Points on a hilly landscape, in no order, each with its height.
A ball rolls from a point to whichever of its 2 nearest points has the largest drop for the distance, and stops where none of them is lower. Distance is the straight distance between rows; heights are no part of it.
kuno: [ -0.4  42.3 -21.0  20.2  16.3  29.9  27.5 -15.6   8.8  12.2  -2.0 -27.0
  -7.7   9.9 -11.8   9.6   8.7 -31.3  17.4 -16.7 -35.4 -24.8  -2.2  26.3
 -18.0  13.7 -24.1  -5.9  -1.4  -3.0  -1.4]  height 14.9
beb: [-10.1  11.9  36.7  31.0  -0.3  14.1 -19.8 -17.1 -10.5  18.4  11.2   5.3
  18.6  21.1 -11.2 -16.8  -9.2  25.6 -11.8  32.8  14.1 -28.9  31.0 -18.3
  14.7 -14.0  -1.8  21.9 -13.9 -27.5  -9.0]  height 54.5
vafaf: [ 27.4  -0.4   0.3  26.1  31.6 -16.3 -12.0   0.7  36.0  11.2 -14.0  11.3
   9.2 -30.2  -1.3  40.9  45.4 -17.7 -19.2 -34.7  -7.9   9.1  30.7  11.4
  24.7  19.0  26.3   0.1  10.6  10.1  17.0]  height 56.8
koza: [ 12.1  33.0  44.6   8.7 -32.2  -7.0  -8.5 -11.4  23.0  21.0  -5.6  -0.9
 -10.7 -25.1 -19.5  -1.8  16.7 -23.6 -34.3  21.0  20.9  16.7   2.7  10.1
  54.6  31.7   5.5  42.9 -35.0  41.0 -23.0]  height 30.7
betos: [-14.5   4.5 -11.3 -22.9   6.8 -16.6   8.2   3.8  37.8  -0.6 -18.6  13.7
  26.5  11.4  15.3 -22.4 -22.2  32.0   4.1  -7.4  14.2  -5.1 -18.5 -15.5
   9.9 -48.2  15.4  14.9  -4.5   5.7 -17.5]  height 31.2
sepuf: [ 16.7 -27.1  15.3   3.0  -0.2 -17.1   6.9   6.2 -20.3  -3.7   6.2 -13.0
 -23.6 -18.9 -16.0 -16.4 -25.3 -41.4  27.7 -15.4  19.7  -0.2 -30.9  13.1
 -13.2  18.9 -13.2 -71.0  23.7 -10.9   5.8]  height 68.1
Nuko: [ 26.0 -41.3  -3.3 -27.7   5.3 -22.7   8.9 -19.7  30.5 -28.4  -4.9  20.4
  26.4  -7.7  -1.5 -28.2  -5.4   1.5   8.8  -0.8 -15.8  10.3   6.5  38.1
 -26.4 -36.6   4.0 -21.0  -4.1 -12.0  -9.2]  height 70.5
tude: [-19.9  14.7  61.2  -0.1 -15.9   0.7   1.2 -22.9   7.5  16.2   6.1  -5.5
   0.0 -11.4   8.4 -19.7 -34.0  10.0 -36.6  15.9  20.2  33.1 -12.6   7.2
  30.1  26.3  10.8  39.0 -37.5  17.4 -33.9]  height 38.0
zek: [  1.5   8.1  -9.8 -58.3  -6.1   7.8 -10.0  18.9 -22.6  -1.8  -0.1   8.6
  12.4  12.8 -38.9  -0.6 -34.4   7.5 -19.2 -10.1  18.2 -11.7  -9.8  43.6
  -0.6  -4.0  31.1  39.1 -26.3  37.2   1.0]  height 24.5
noke: [  6.2 -23.7   3.1  23.5   4.7 -26.3 -16.8   4.6  27.9   5.6   2.9   8.5
 -25.8  -2.7   1.7  28.8  30.3  10.2 -21.1  19.5 -15.7 -34.9  10.5  34.0
  54.3  43.9 -11.2  36.1  12.5   7.8   8.0]  height 38.8
Bot: [ 11.4  14.1 -11.2  18.1  42.0   7.7   4.0 -13.2  43.6   0.2 -26.3  41.9
 -18.1  -9.2  14.2   0.9   7.3 -19.9  14.6 -41.6 -14.6 -14.3  -7.1  12.1
 -37.3  16.7 -19.2  -3.7  -9.6 -18.8 -32.5]  height 73.1
geb: [-53.1 -19.3 -13.2 -25.5  -3.9  -3.5  13.7 -16.2   1.4  -6.7   3.2 -14.8
   5.7  22.4  30.5   5.0  -5.6  11.5  22.7  28.3  29.3  12.6  -7.8  39.9
 -32.9 -27.3 -20.5  -3.6  -1.9 -16.7 -18.9]  height 73.8
vudas: [  2.9 -33.5  10.2 -19.7   6.0  11.7  -3.0  38.4  -7.1   3.6  43.1  32.7
  10.2   1.9 -18.3 -10.8   1.5   6.1  -3.4   3.4  -6.5  -2.8  25.7  -8.7
 -26.5 -25.0  12.1 -14.0 -18.4 -11.5  19.3]  height 73.0
Nafa: [ 12.3  -3.5 -29.9 -16.3  12.3 -13.4 -11.5  -1.5 -11.1   6.5   5.7 -24.2
  -5.2  23.5  11.1 -34.1 -40.7  13.3  54.0 -29.5  18.4   5.3 -47.8 -24.4
 -23.9 -20.4  24.2  12.9 -16.7  23.2  37.3]  height 45.8
gozap: [ -4.7  14.7  23.1 -20.3  11.4 -17.7 -26.9 -23.9   0.2  -0.8 -30.1 -11.2
  43.1  -9.8 -11.5   8.1 -12.2  27.5 -19.1   8.3  20.8  -0.4  36.8   0.4
  28.4 -30.5  22.3  29.6 -15.6  16.2  19.1]  height 64.8
vak: [ 37.7  47.2 -16.0 -29.8 -13.6  29.2 -11.5  -6.7 -38.6 -10.9 -17.0  26.4
  -6.4  41.6   0.7  -6.6 -23.8  37.2 -13.4 -36.3 -29.1   4.3 -11.9 -18.3
 -34.5 -11.7  21.3  24.0  11.7 -11.3   8.5]  height 61.4
ded: [ -5.4  -0.7   5.5  55.7 -20.2   1.9 -35.1   0.2  32.6  36.0  12.2  -3.2
  25.4 -17.1 -13.7  27.6  25.7  13.6 -39.0  -5.0  24.7  -7.3  -0.2  -3.8
  27.3  67.7 -16.1  12.4  22.1  12.6 -14.8]  height 27.9
vod: [  2.5  37.0 -11.3  13.4 -19.7   4.7 -19.0  10.7  28.4 -20.2  17.2  31.5
 -11.5   0.6   2.4  14.0  -4.8  -6.7  26.2  -9.1 -17.7 -19.8  27.2   1.5
  14.1  13.5 -26.9   6.4 -10.6 -14.1  -6.5]  height 68.2
Led: [-17.9   2.4  28.0  36.9 -39.9  -6.6 -10.7   7.3  17.2  34.4  17.1   9.1
  10.1  -3.3  -9.5  -2.3   8.0  11.3 -48.4   0.5 -13.3 -14.1  -8.7 -16.8
  53.7  47.3  -7.7   1.8  28.0  18.9 -27.5]  height 34.3
vomep: [  7.3  53.8 -10.7   2.0  -4.1   1.3  14.3 -10.4 -18.8 -19.9 -29.7   1.7
  21.9  28.7  20.5  -8.0 -37.7  34.5  40.7 -20.7 -18.7 -22.7 -21.4 -27.4
  13.6  -6.7  18.6  -4.7  11.4 -25.5   3.1]  height 61.5
vovav: [ 16.6 -21.4  17.7  -9.6 -14.0 -21.1  -5.3  58.4 -10.5  -4.2  -9.3  19.0
   2.8 -32.8 -15.8  26.3  20.7 -18.3 -19.3  39.2   9.9   6.2  28.5   9.1
  48.8   7.8  -6.1 -12.1   4.3  26.4  32.6]  height 77.0
megun: [-28.7  -9.6  -9.8 -18.2   4.8  30.9 -14.0  34.4  18.3  15.5  11.5  28.2
 -13.8  -2.0  -1.0  45.0  20.7 -10.5  -6.4 -39.9  11.9  14.2  34.1  11.5
 -20.9  17.6  -7.9 -21.9   1.9 -18.7  -4.5]  height 79.0
zef: [-18.2  -6.2   1.7 -19.6  -4.7 -19.6 -15.9  14.6 -33.8  14.6   6.7  -0.3
   5.5 -17.4  -8.7   8.2  24.7  23.1 -13.7  44.2  21.5  36.5  -1.3 -24.0
  38.4 -23.5  12.1  14.8   7.6   2.6  16.2]  height 27.2
Falub: [ -2.0  -6.3  -7.8  25.7  -2.3 -40.8  -7.7 -12.1   8.9  24.6 -12.7  21.5
 -20.3  -9.3  36.2  13.1  30.8  18.6 -14.0  50.9 -19.9 -14.3  -0.8  -3.8
  37.1  21.5 -10.5  19.2  42.5  -7.5  -6.7]  height 43.4
laga: [-16.0   7.0   4.1  21.9  14.3  -2.7  12.6 -13.7  23.9 -12.4  -6.2   5.4
  29.1  -2.9  27.0 -13.4 -11.5  18.1   9.9  17.7   0.1 -22.2 -37.7 -26.7
  22.6 -37.8 -22.0  22.9  -7.2 -17.0 -28.3]  height 21.6
Mopu: [  8.6  -2.1  -0.2  32.5 -11.6  -2.7   8.9 -40.0  19.8   7.5  19.8 -13.8
 -27.7  -2.8  25.7   8.7  -7.9 -15.4  50.7  13.4   6.4  -6.1   8.5  21.0
 -20.1  -2.2 -28.3 -28.7   1.7 -27.7  13.4]  height 70.4
fug: [ -2.1  17.4  15.0  28.5   7.2  14.4  47.9 -15.6  -1.4  24.8  -4.8 -15.1
 -21.1  12.7  29.3  -8.2   8.0 -18.4  34.0 -24.9 -15.9 -19.1  -7.8 -41.3
 -25.6 -21.4  32.0 -15.7  -1.7 -10.2   9.4]  height 15.4
tokam: [ 19.5  -1.6  -6.2 -48.0  30.1  -5.3 -19.8  16.5 -16.9 -39.2 -15.5 -43.0
  15.3  -2.3  -9.2 -39.9  -2.9  -7.5   5.1  17.2  14.3  43.1 -37.1  -2.2
 -23.7 -19.8 -10.4 -19.5  -5.6  -4.9  29.5]  height 34.8
gog: [ 16.3  10.0 -15.2   5.8  -7.6 -27.2  -3.1   2.9   5.9   5.7 -15.3 -30.1
 -19.5   6.0   1.0 -21.5  -8.0 -18.3  32.5  -6.5   7.2  27.7  -9.6 -34.6
  23.8 -22.8  23.3 -33.8  10.7  22.4  11.5]  height 41.9
turok: [-29.4 -22.6  19.6   6.7 -12.8  18.9 -21.9  35.4  -3.3  16.4  38.1  19.0
 -11.3 -24.9 -12.7  34.6  21.2 -17.7 -35.9 -13.3  27.5  15.8  25.3  17.0
   9.7  37.3   2.8  -8.4  -3.1  -0.3  -1.4]  height 77.1
pinug: [ -1.5  14.5 -23.9  51.7  16.6 -10.8  21.0 -10.3  -4.7  23.7  -5.8 -31.1
   4.1   2.6  -7.9   4.1  24.5 -16.3   4.6  11.2 -19.8 -29.7  13.9  27.1
  25.2  18.1   4.6   2.4  12.3  10.3  20.1]  height 25.4
vepus: [  1.2  35.8  29.2  -9.5  26.0  26.4  -2.9 -12.6   9.9  21.5  -5.1  13.1
  30.7  12.5 -12.1 -12.6  10.1   9.9 -20.4   4.6   5.8 -23.1   4.9   6.7
  -4.2 -23.9  -3.6  29.4 -22.3 -38.4 -20.8]  height 50.9
fata: [ -1.3 -55.5   8.5  24.4 -18.4  17.6 -18.5  10.4  21.1  13.3  -4.4 -11.5
 -18.7  22.9   3.9  28.8  -5.2   2.6 -44.7   3.7  22.3 -12.8  48.0   0.5
   7.1  39.9 -30.9  -2.4  15.1  -6.3 -21.6]  height 83.7
lev: [ 25.9  19.1  45.6  -2.5 -18.0 -26.7 -23.8  -9.1  35.4  25.7  14.3   9.4
  -1.4 -26.0  -2.3   4.8  41.0 -11.5 -44.0  -5.6 -16.3   6.3  -0.1  -8.9
  59.3  28.5  24.0  31.8  -9.6  36.9  -3.9]  height 37.0
sok: [ 28.3   6.9 -14.9  -1.5   8.8 -13.9 -12.8   2.5  28.8 -24.0 -18.3  28.4
 -22.5  -7.3 -13.4  -4.5  -6.2 -33.6  26.7 -18.1  -4.3  -6.0  23.5  26.7
 -14.9  14.9 -15.5 -21.3  -9.6  -4.2   4.1]  height 70.9
dur: [-32.9  12.5  -8.1  24.9  10.0 -12.2  11.8 -12.3 -19.7  15.5 -12.1 -15.7
   3.8   6.4  14.6  24.4 -25.2  38.1  25.4  33.1  -6.1 -16.2 -10.1 -37.9
  47.3  -7.7   6.0  30.4  -8.6  37.2   8.9]  height 40.6
Memol: [-19.6 -26.2   8.9  38.6  21.1   9.2  18.5   6.1  32.9  -4.0   3.5  23.4
  12.2  -1.0  25.3   4.2   4.4 -11.9 -17.4   0.8   2.9 -34.9 -28.3  -1.1
   6.7  11.1 -42.0  29.6  -7.1 -27.9 -41.1]  height 11.3
Gat: [ -1.1  49.9   0.1   0.6 -12.3  50.2  11.1   5.3   4.8  -8.5   4.1  21.8
 -30.0 -10.6   5.3  13.2   4.5 -12.5 -30.3 -65.3 -23.6  -8.7 -28.7 -30.2
 -13.9  22.9 -26.5  20.0   0.3 -18.7 -31.8]  height 57.6
romab: [ 10.7 -20.1  -6.1 -20.5   9.2 -12.1  27.6  31.3  -9.2 -37.0  19.2  10.1
 -19.7 -38.4  -3.8  -8.6  -7.2 -26.8  14.4   3.2  -6.4  12.0 -17.3  38.4
 -33.0  27.3 -19.5 -48.0  10.5 -18.2  35.4]  height 65.7
kivam: [ -9.4 -26.1 -21.8  34.8 -15.8  24.6  27.6 -19.1   1.8  -2.7  34.5   2.4
  -8.8   2.5  50.0  32.0   0.6 -16.0  24.2 -22.9 -25.2 -21.2  11.5  -6.8
 -46.2  15.0 -20.9  11.1   6.7  -7.6 -22.1]  height 19.9
Keb: [-15.2  -2.2  32.7   7.3  22.8  14.2  -8.7  -4.2   8.3   4.3  -7.6  -6.1
 -10.3  -3.2 -16.2 -14.1   8.3 -10.9 -49.0   4.0  10.9 -34.7  25.6  35.5
  11.4   9.5  27.0  39.4 -24.1  18.9 -37.1]  height 48.9
pobi: [-24.2 -15.0  29.2 -26.2  13.7  -7.4  25.1  37.6 -11.2 -26.1  -9.6 -19.1
   5.8 -21.5   3.6  -8.6   5.0   7.7 -10.8  23.6   8.5  36.4   5.2 -27.8
 -16.7 -21.6  -5.5 -53.9  -0.3   1.7  21.8]  height 26.1
bom: [-46.7  -8.4  -0.2 -31.5   9.0 -28.0  -7.5  13.0 -27.6 -27.2 -10.2 -14.6
  -2.3 -17.2  11.8   0.1  -0.5  32.7  18.0  23.7  19.0  36.4  -1.7 -38.7
   6.9 -10.0   4.9 -31.4  10.5   6.9  22.4]  height 16.8
pomas: [  5.4 -11.0 -22.2  38.6   8.0 -31.0  -6.8 -10.7  24.5  -7.5   1.9 -28.0
 -23.4   5.4   7.6  18.2  -0.5 -22.4  14.3  15.9 -22.4  -8.3   5.1  43.7
  30.3  35.3 -23.3  -1.1   9.3  18.9  19.9]  height 32.6
Kavim: [ 16.0  -6.7  13.1  -0.4 -47.3 -26.7 -28.7  11.5  -4.0  11.2  -2.9  15.9
  -8.8 -27.9 -17.8  39.9  22.3 -13.1 -39.2  34.8  -7.8  21.4  36.7   0.6
  56.4  42.5  -9.8   1.7  23.7  31.5  16.8]  height 78.8
bunog: [ 20.4  -0.8  13.7  15.3  12.0  19.0 -20.4  -7.5  24.4   9.9 -12.5   6.1
  14.5 -14.6 -16.5   8.1  23.4 -21.5 -43.4 -18.2   7.1 -16.7  32.5  39.3
  10.5  24.7  18.0  10.6 -11.7   2.9  -8.4]  height 53.0
fem: [-14.9  11.8   0.8  -1.9 -15.0 -21.7 -11.8  -0.2 -26.1  17.6   3.0   3.0
 -11.8 -17.7  -6.2  19.5  -1.1  24.6 -15.1  52.0  13.6   5.8   0.0 -23.8
  48.1  -7.8   6.4  52.3   4.9  41.0 -14.9]  height 34.0
bab: [ 22.0 -11.6 -14.2 -50.2  25.0  -2.5   9.5   2.8 -26.9 -16.0 -14.0  -3.6
   3.8 -11.6  -3.1 -19.5   6.8   0.2   1.0   7.1  27.6  43.6 -27.1  31.7
 -54.3 -30.4  -6.5  -0.6   0.3 -29.7  22.6]  height 39.8
Rolu: [ 48.3 -13.9 -45.0 -22.4 -15.0  27.8  12.5  19.0 -20.1  -0.4  -2.5  19.7
 -46.4  14.1 -14.7  -0.9  12.1 -27.7  27.9 -27.9  -0.4  34.9 -36.9  15.9
 -38.5  -1.6 -28.5 -11.4  -1.1   0.5   6.1]  height 62.6
kup: [-27.8 -32.5 -23.3   8.2  -4.4  21.9 -19.5  12.3  18.1  -2.8  24.3  14.7
  -2.4 -12.8   5.9  13.6  27.0  -7.9  19.2  -8.7   4.6   5.2  19.8  15.9
 -37.2  31.5 -37.5 -34.2  11.0 -32.8  11.0]  height 80.7
Somo: [ 15.5  15.3  -4.8 -24.6  -1.3 -38.4 -21.4  -7.8 -12.2 -22.2   2.5 -28.3
  21.1   9.4  -8.9 -22.0 -43.2  14.6  58.9  -5.8  -2.0   0.6 -19.6 -22.0
  -8.5  -5.7  15.7 -10.4 -16.2  18.1  68.6]  height 50.0
boz: [ 18.6 -48.9   6.9   3.6   0.0 -21.7  10.2 -14.0  29.9 -11.3  13.8  -2.7
  10.2 -11.9   8.1  -6.7  -8.1 -22.1  22.8  29.4  11.9   9.1   9.5  38.6
  -9.4 -19.6 -15.2 -35.2  -1.8 -24.8  22.0]  height 68.5
vebob: [-29.1  -7.1   7.4  -0.3 -12.1   4.3   4.1 -24.8 -21.4  -2.7  29.0 -21.9
   1.7   3.8  27.9  -0.9  -5.0  13.2  56.1  19.3  14.0  11.3  -1.7   3.1
 -36.7 -22.4 -16.8 -28.4  -1.8 -43.3   9.1]  height 72.0
Dimeb: [ -3.1  10.5  -5.8  38.7  24.0 -30.5   2.3  -2.0  19.1  16.5 -24.6  23.0
 -39.0 -19.5  26.0  17.6  29.2  -8.2  22.6  -5.1 -15.7   0.3  -2.5 -22.0
  36.8  18.1  -7.8   4.6  14.6  -8.4 -13.0]  height 47.4
fesem: [ -2.0  12.9  14.4  -6.0   7.2  12.7   4.8  -3.6  -8.6  -5.9  24.2   5.2
   3.4   0.1 -11.4 -12.3 -11.6 -16.1 -52.3 -31.2 -10.3 -14.2 -16.7  14.8
  -8.9  14.6  16.4  51.7  -9.0  13.4 -38.5]  height 43.5
sego: [-29.1  11.4  35.2  19.6  29.3  13.0  43.0  -4.9  11.3  22.6 -13.1  11.3
  -5.6  18.9   9.2  21.6  10.0 -12.0  -9.4  -6.5 -29.6 -40.3 -15.5 -34.8
   9.3 -22.7   2.5  -1.7 -21.7 -19.3  -2.6]  height 26.4
safez: [ -5.6  -1.8  27.6 -38.8   4.2 -19.1  -5.0  33.2   8.3 -45.9 -24.6 -15.8
  43.8 -29.9 -14.7 -14.9   2.3  20.0 -13.3  51.3  12.8  14.8   5.3   5.3
   8.3 -13.6 -14.8 -29.3 -21.3  10.8  21.0]  height 34.2
bavu: [ 49.8  11.8 -22.4 -24.9 -14.8  16.1 -26.5  -0.2  -6.1 -13.6 -13.0 -25.0
 -43.8  21.0   3.9 -25.9   2.0 -41.9  13.9 -34.1   1.4  31.4 -47.7  14.0
 -36.5  -3.2  -5.2 -18.9  23.8 -23.5  32.1]  height 65.2
sifof: [-10.0 -18.2   3.4 -51.8  12.3   7.3 -12.9   7.1  14.3 -20.2  20.7  17.2
  -1.5 -11.7  -3.6  -3.5  -8.6  27.1  -0.2   2.0   4.4  18.0  16.1  -7.5
 -31.9 -50.2  20.2   8.0 -33.9   6.5  26.4]  height 70.6
Rofo: [-20.1  -1.0  -1.2  37.1 -11.4 -23.7   7.4 -31.3 -20.4  20.8  -5.6 -23.4
 -30.6  -1.6  22.5   9.4  -8.9  18.7  55.7  45.7 -18.2 -10.9  -2.8 -32.2
  20.6   0.1  12.3  -7.1  -0.6  28.5  -3.1]  height 40.3
sutuf: [ 26.0 -14.9 -15.5 -29.4  13.1  12.4   5.0   7.3   2.2  18.6   0.4   7.2
   5.4  -3.0  -3.7 -13.3  39.9 -27.7 -11.3 -26.8  21.6  20.9  11.4  38.7
 -34.5 -14.6   0.8 -22.6  16.4 -41.9  13.2]  height 44.9
Vusit: [  3.9 -23.9  37.2 -16.3  -6.6   4.0   2.9  52.0 -10.5   0.7  30.8  30.1
   4.2 -22.8 -23.9   7.6   6.9  -6.2 -29.7  -1.2   8.0   3.8  28.4   7.9
  23.7  -2.2  20.2 -22.5 -15.4   5.7  28.1]  height 75.0
zot: [ -3.6   7.3   6.5 -44.9   6.5  10.8 -34.4   1.4  -6.3  -4.0 -14.2 -17.3
  30.5  -3.9 -12.5  12.3 -34.1  20.3 -14.4  -6.9  12.7  24.5  33.8 -28.6
  -1.9 -39.1   5.1  13.9 -32.4  27.3  30.7]  height 67.7
Nub: [  5.3  15.3  -0.6  46.3  26.3 -16.2  32.1 -14.5  32.9   7.3 -46.7  -4.1
 -28.4 -16.1  24.7   2.9   7.5 -33.2  20.0 -26.2 -13.2  -7.7 -32.4 -38.3
  20.0  13.2  -5.0 -17.8   5.4  10.4 -16.4]  height 51.0
Vokin: [ 19.7  -5.7 -23.6 -15.2  -8.5  13.3  28.0   4.5  27.6  38.5   7.7  -1.7
   3.4  23.9   2.4 -18.5  14.5 -18.3   1.5 -31.4  -3.7   8.3 -12.6  14.4
 -28.5 -35.0  12.0 -35.1  19.6  -6.9  12.3]  height 49.5
leko: [-31.3  22.1  -5.0  -1.4  34.9  -3.9  -6.2   0.6 -25.5  14.3 -14.9 -32.6
  11.0  33.0   1.1 -23.4  13.3  16.1  -8.5  -9.8  -7.0   2.1  -9.5 -19.6
  10.7 -10.4  29.6  -3.4  17.1  -6.5 -22.8]  height 40.7
liles: [-26.1  -7.7  47.0  13.6 -16.0  -8.4  -7.0 -27.3  11.1  20.1   4.3  -5.9
  -2.5 -10.5  12.9  11.8   4.8  35.9 -43.5  46.6  20.3  -4.0 -10.7  -6.9
  41.8   0.6  -2.9  59.3  -2.8  10.2 -24.2]  height 39.9
Lefu: [ 11.2  64.6   3.7  13.7 -14.3 -17.5   2.4   2.1   0.0 -25.2  -7.3  11.4
  18.9  20.8  -2.1  10.2 -19.6   0.1  24.2  -0.5 -31.6 -22.3   1.9 -21.2
  40.2   0.1  -8.3  13.0  -0.8  -4.4  -2.8]  height 64.9
det: [ 44.8 -11.5 -15.5 -23.5   8.3 -21.5   3.5   2.0  11.0 -28.9 -13.8  23.5
   7.0  12.3 -31.8 -17.8 -22.9 -19.1  10.4 -19.8 -42.2  -5.2  14.0  23.1
 -12.8   8.0  16.1 -15.7  -0.5   9.3  -7.9]  height 73.2
dod: [-26.0  27.5  -5.0  36.5  14.1  30.0   4.1   2.0  12.6  16.0  -4.4  -6.7
  10.9 -20.7   4.2  19.0  24.2 -16.7 -39.7 -47.2  -6.2 -22.1 -23.0 -44.7
   4.8  40.9 -17.0  12.4  10.2   3.0 -31.7]  height 61.1
Zegu: [ 21.4 -11.0 -31.1  -8.6 -27.9  27.8  17.5 -17.1 -27.2  -0.9   0.9   4.5
 -30.3  -5.1 -28.5  -9.9  10.7  -9.6  36.6 -17.3 -11.0  17.4 -11.4 -11.9
 -58.9   1.3 -12.7 -37.0   8.0  15.2   2.7]  height 60.2
seto: [ 20.9  15.9   7.1 -41.5  10.5   8.1 -34.2   5.9   1.9   0.9   7.7  -9.2
  36.9  31.2 -14.3 -26.6  17.2  11.1  -5.2  -0.2  20.4  14.0   0.6  21.6
  13.2 -27.6   5.3  27.1 -16.5 -29.7  -9.7]  height 46.5
Miz: [-15.8 -68.0   2.3  20.4   8.9   6.1 -16.1  27.4  37.4  11.6  10.2  -6.8
  -4.5   8.5  -2.4  37.0  23.7   0.9 -12.7   7.9  -8.4 -11.3  36.0  17.5
  -6.7  39.7 -22.8 -34.4   1.5  -6.5  25.9]  height 82.2
Rel: [-20.9 -37.0 -12.5  29.0   6.7   9.6  20.6   0.8 -32.5   9.5  14.2 -26.9
  15.7  17.6   9.5   2.3 -29.3   2.0  -6.2  20.4  12.1  -9.8   7.9   0.1
 -10.8 -27.7  17.8  19.9   3.2  24.8 -14.3]  height 30.9
zom: [-15.1   4.4  -9.6 -23.7   3.8  -7.6  -3.1   2.3 -30.2 -20.1  12.7 -19.4
  19.4  -5.6 -28.5 -11.3 -30.6  28.8  29.8  19.5 -12.0  -4.1  12.1 -12.4
 -31.7   9.4   1.2 -24.0 -20.7  16.7  60.5]  height 53.9
pubim: [-12.1  -9.4  13.2  12.1  13.2 -36.4 -11.4 -33.3  19.0 -19.0 -36.0  -0.8
  10.1   1.9  10.3 -15.8   2.1  27.6   0.6  44.6  14.7  -6.4  37.1  20.6
  17.5 -19.3  22.1  12.0 -12.4  -8.3  11.3]  height 61.3
ber: [-15.2 -34.3 -23.1  -9.8 -15.5   7.2  31.8  14.9 -32.2 -26.8   5.6  28.5
 -32.5 -17.2  -6.7  -8.1 -10.5 -11.8   6.7  12.0   8.3   9.6  -3.0  24.0
 -60.5   8.4  -8.4 -28.1   5.2  -2.1   5.6]  height 63.2
sudot: [ 15.8  15.2 -16.7 -15.4   2.3   6.8  -6.5   6.7  29.6   2.3 -19.4   0.5
 -24.0  30.7  22.0 -33.4 -17.5  -3.8  41.2 -18.4   6.1   8.6 -27.7 -31.8
 -14.1 -43.4  17.9  -9.1 -19.8   5.6  -1.9]  height 40.2
Raled: [  6.8  33.6 -13.9 -20.9  -9.6  24.6   5.3 -22.9 -34.8 -18.0 -17.4   9.0
 -20.3  19.1  20.1  -6.9 -24.2  38.0  46.5 -20.9  -9.1   4.2 -20.6  -9.3
 -42.7  -4.8  14.5  -5.0   7.6 -28.0 -15.2]  height 57.5
beba: [ 23.1  -2.3  -0.6 -30.2 -16.2   8.2   4.7  -0.4 -41.7 -11.4  -6.8 -11.4
   6.5  -8.8 -36.2 -38.0 -23.5  10.6  32.3   9.1  -7.5  -0.4 -15.5 -25.3
 -55.1   1.2   3.8 -55.8  -5.2  10.3  37.1]  height 57.2
Ruk: [-33.1 -12.3 -13.6  22.5 -31.2  15.8   7.9  12.8 -10.9 -10.0  26.2 -15.4
  11.3   7.6   6.4   9.3 -13.8   6.1  -4.6  10.7  -6.8  -8.2  13.1 -11.1
  12.2  -1.1  -3.3  -9.1  13.4  19.6 -25.5]  height 21.9
fuvog: [  2.8   0.3 -28.5 -31.4  -2.9  18.1   2.0  -2.6   2.0 -20.0  14.9  13.9
 -17.4  -7.0 -11.1 -11.1  12.3  -9.8 -24.9 -26.8 -20.4   3.3  -3.8   9.0
 -32.1 -11.8   1.2  31.7   0.2  12.3 -22.3]  height 48.7
kozar: [ -4.8  23.9 -20.0 -24.2  -0.2  32.1   4.5   6.6 -16.3 -22.5  -6.3   6.3
 -27.6  23.1  30.0  -6.9   7.0 -13.7   2.7 -44.1 -12.1  13.7 -17.0 -15.8
 -32.3   0.8  -6.5   0.3  17.3 -23.4 -35.2]  height 53.5
dabes: [-10.6 -28.9   8.8  66.7  12.4  -6.5  -2.2  -6.0  41.5  31.6  -0.8   9.1
  16.1 -11.6  23.4  40.0  38.3   9.4 -40.6   0.5  16.1 -28.7 -21.9 -18.8
  17.0  46.2 -20.1  34.3  11.5 -18.8 -14.3]  height 20.8
susi: [ -7.1  35.7  14.8 -33.8   7.9  11.4 -16.3   7.5 -20.6 -11.0  11.8 -34.0
   0.2  10.2 -13.1  -7.5 -26.6  16.5 -46.6 -33.6  10.4  12.1 -16.2   8.5
  10.3  -1.9  25.4  49.2 -12.0   9.1 -15.6]  height 36.7
Fogip: [  2.8   5.8  -2.2  17.5  19.3  21.7  45.7 -36.4  -5.7  32.5  -0.9 -16.8
  -7.8  26.0   4.2  -9.9  -1.0 -20.6  33.0 -20.5 -28.5 -33.0 -25.7  11.5
 -44.1   4.6   1.9 -29.2   0.5  -4.5 -18.4]  height 3.3
Tifo: [ -1.2 -30.4   5.2  35.9  -7.2 -11.4 -14.2  -6.8   8.5  -2.9  -3.6   2.5
   9.0  -6.2   2.1 -13.7  24.5   0.7 -16.3  39.4  37.1  -8.5  44.7   0.4
  18.3 -10.7   1.9  12.4   6.0  -8.8   3.3]  height 58.1
bezi: [ 23.2  10.6 -14.5 -32.1  13.0  -2.6 -22.0  33.2 -23.5 -22.5 -15.9 -24.0
  25.5  22.0 -35.9 -24.9  -1.0 -27.6   4.9   0.0   8.4  24.0  -7.1  14.3
   9.8  -9.2  -9.4  -6.8   1.5  -6.8  -0.8]  height 40.8
lorov: [ 24.2  31.5 -11.2 -34.6 -36.6   9.2 -14.9 -19.3 -38.8  -8.9  17.5  23.4
  37.7   8.5 -40.3 -10.3 -20.6  38.1 -22.4 -15.3  -5.9  -0.4   5.7   3.4
 -22.9 -14.6   1.7  16.2   8.3  -2.7   6.7]  height 65.1
Penu: [ 21.5   0.5 -20.1  -9.6 -35.4  24.5  -4.4 -12.8 -28.7  -9.7   4.6  30.7
  29.6  12.3 -41.8  -8.9 -11.9  20.7 -13.1  23.5  -3.4 -10.7  12.2  33.0
 -19.7   5.0 -27.1   8.9  10.9  -0.3 -19.5]  height 67.8
movin: [  4.3   7.0  -7.3  34.1 -16.9 -25.1  24.3 -22.6 -28.8  14.7 -18.6 -16.7
 -19.0  -3.1  15.0  13.6  -1.1  -8.7  37.4  30.7  -2.3  13.5  23.8 -15.1
  29.9  -7.0  22.6 -37.9  25.5   6.9  18.0]  height 35.0
nuv: [-14.8  -0.3  14.1  20.6 -35.6   3.2  10.8  22.6 -12.8  11.9  22.5  23.7
   4.4  -1.4   8.7   5.4 -23.7   7.0 -28.9 -11.0  22.1  -0.8  -6.8 -19.0
  32.8   1.0  11.3   7.8  23.8  13.8 -45.0]  height 31.6
Guv: [ -0.8   7.5 -10.8  -9.5   7.6  22.1  31.7 -12.6 -29.9  14.7  11.3 -19.8
  34.6  34.1  28.4  21.6 -27.4  13.1  -0.1 -22.8   7.4   5.9  -9.8 -21.6
 -18.4 -42.8  20.7   9.2  -1.2   1.0  -4.9]  height 38.6
par: [ -9.8 -28.4 -28.1  17.7 -22.0  24.2  17.3   0.3 -14.0 -42.9  37.0  -4.4
 -10.9  -2.6  26.7  13.2 -28.9  -8.5  35.2  -2.2 -20.8   0.8  -2.2  -9.9
  -6.4   4.1 -11.7   1.3  -6.1   3.1 -24.7]  height 9.3
Vez: [ -1.0  -7.0  -3.1  -4.2  37.0 -38.4   0.1  -8.3 -18.0   9.1 -11.0 -31.0
   9.1   4.5 -16.3 -14.7  35.0   0.9  -4.0  21.7 -21.2   0.6  -0.9  18.6
  36.2  -6.5  37.9   3.0  15.2  10.7  11.9]  height 33.6

Where does a ball stop that starts at each point below?
megun -> tokam
vovav -> tokam
vafaf -> Fogip
fata -> tokam
pubim -> tokam

Call two points neighbours if one is among the 2 nearest of the other. Go from one point of each pair to the other, from neighbour to neighbour, staying as low as possible. Name the highest point that can't be avoided.
bom / par -> liles
movin / Ruk -> dur
Memol / par -> Led
zek / Ruk -> vafaf
koza / Memol -> lev
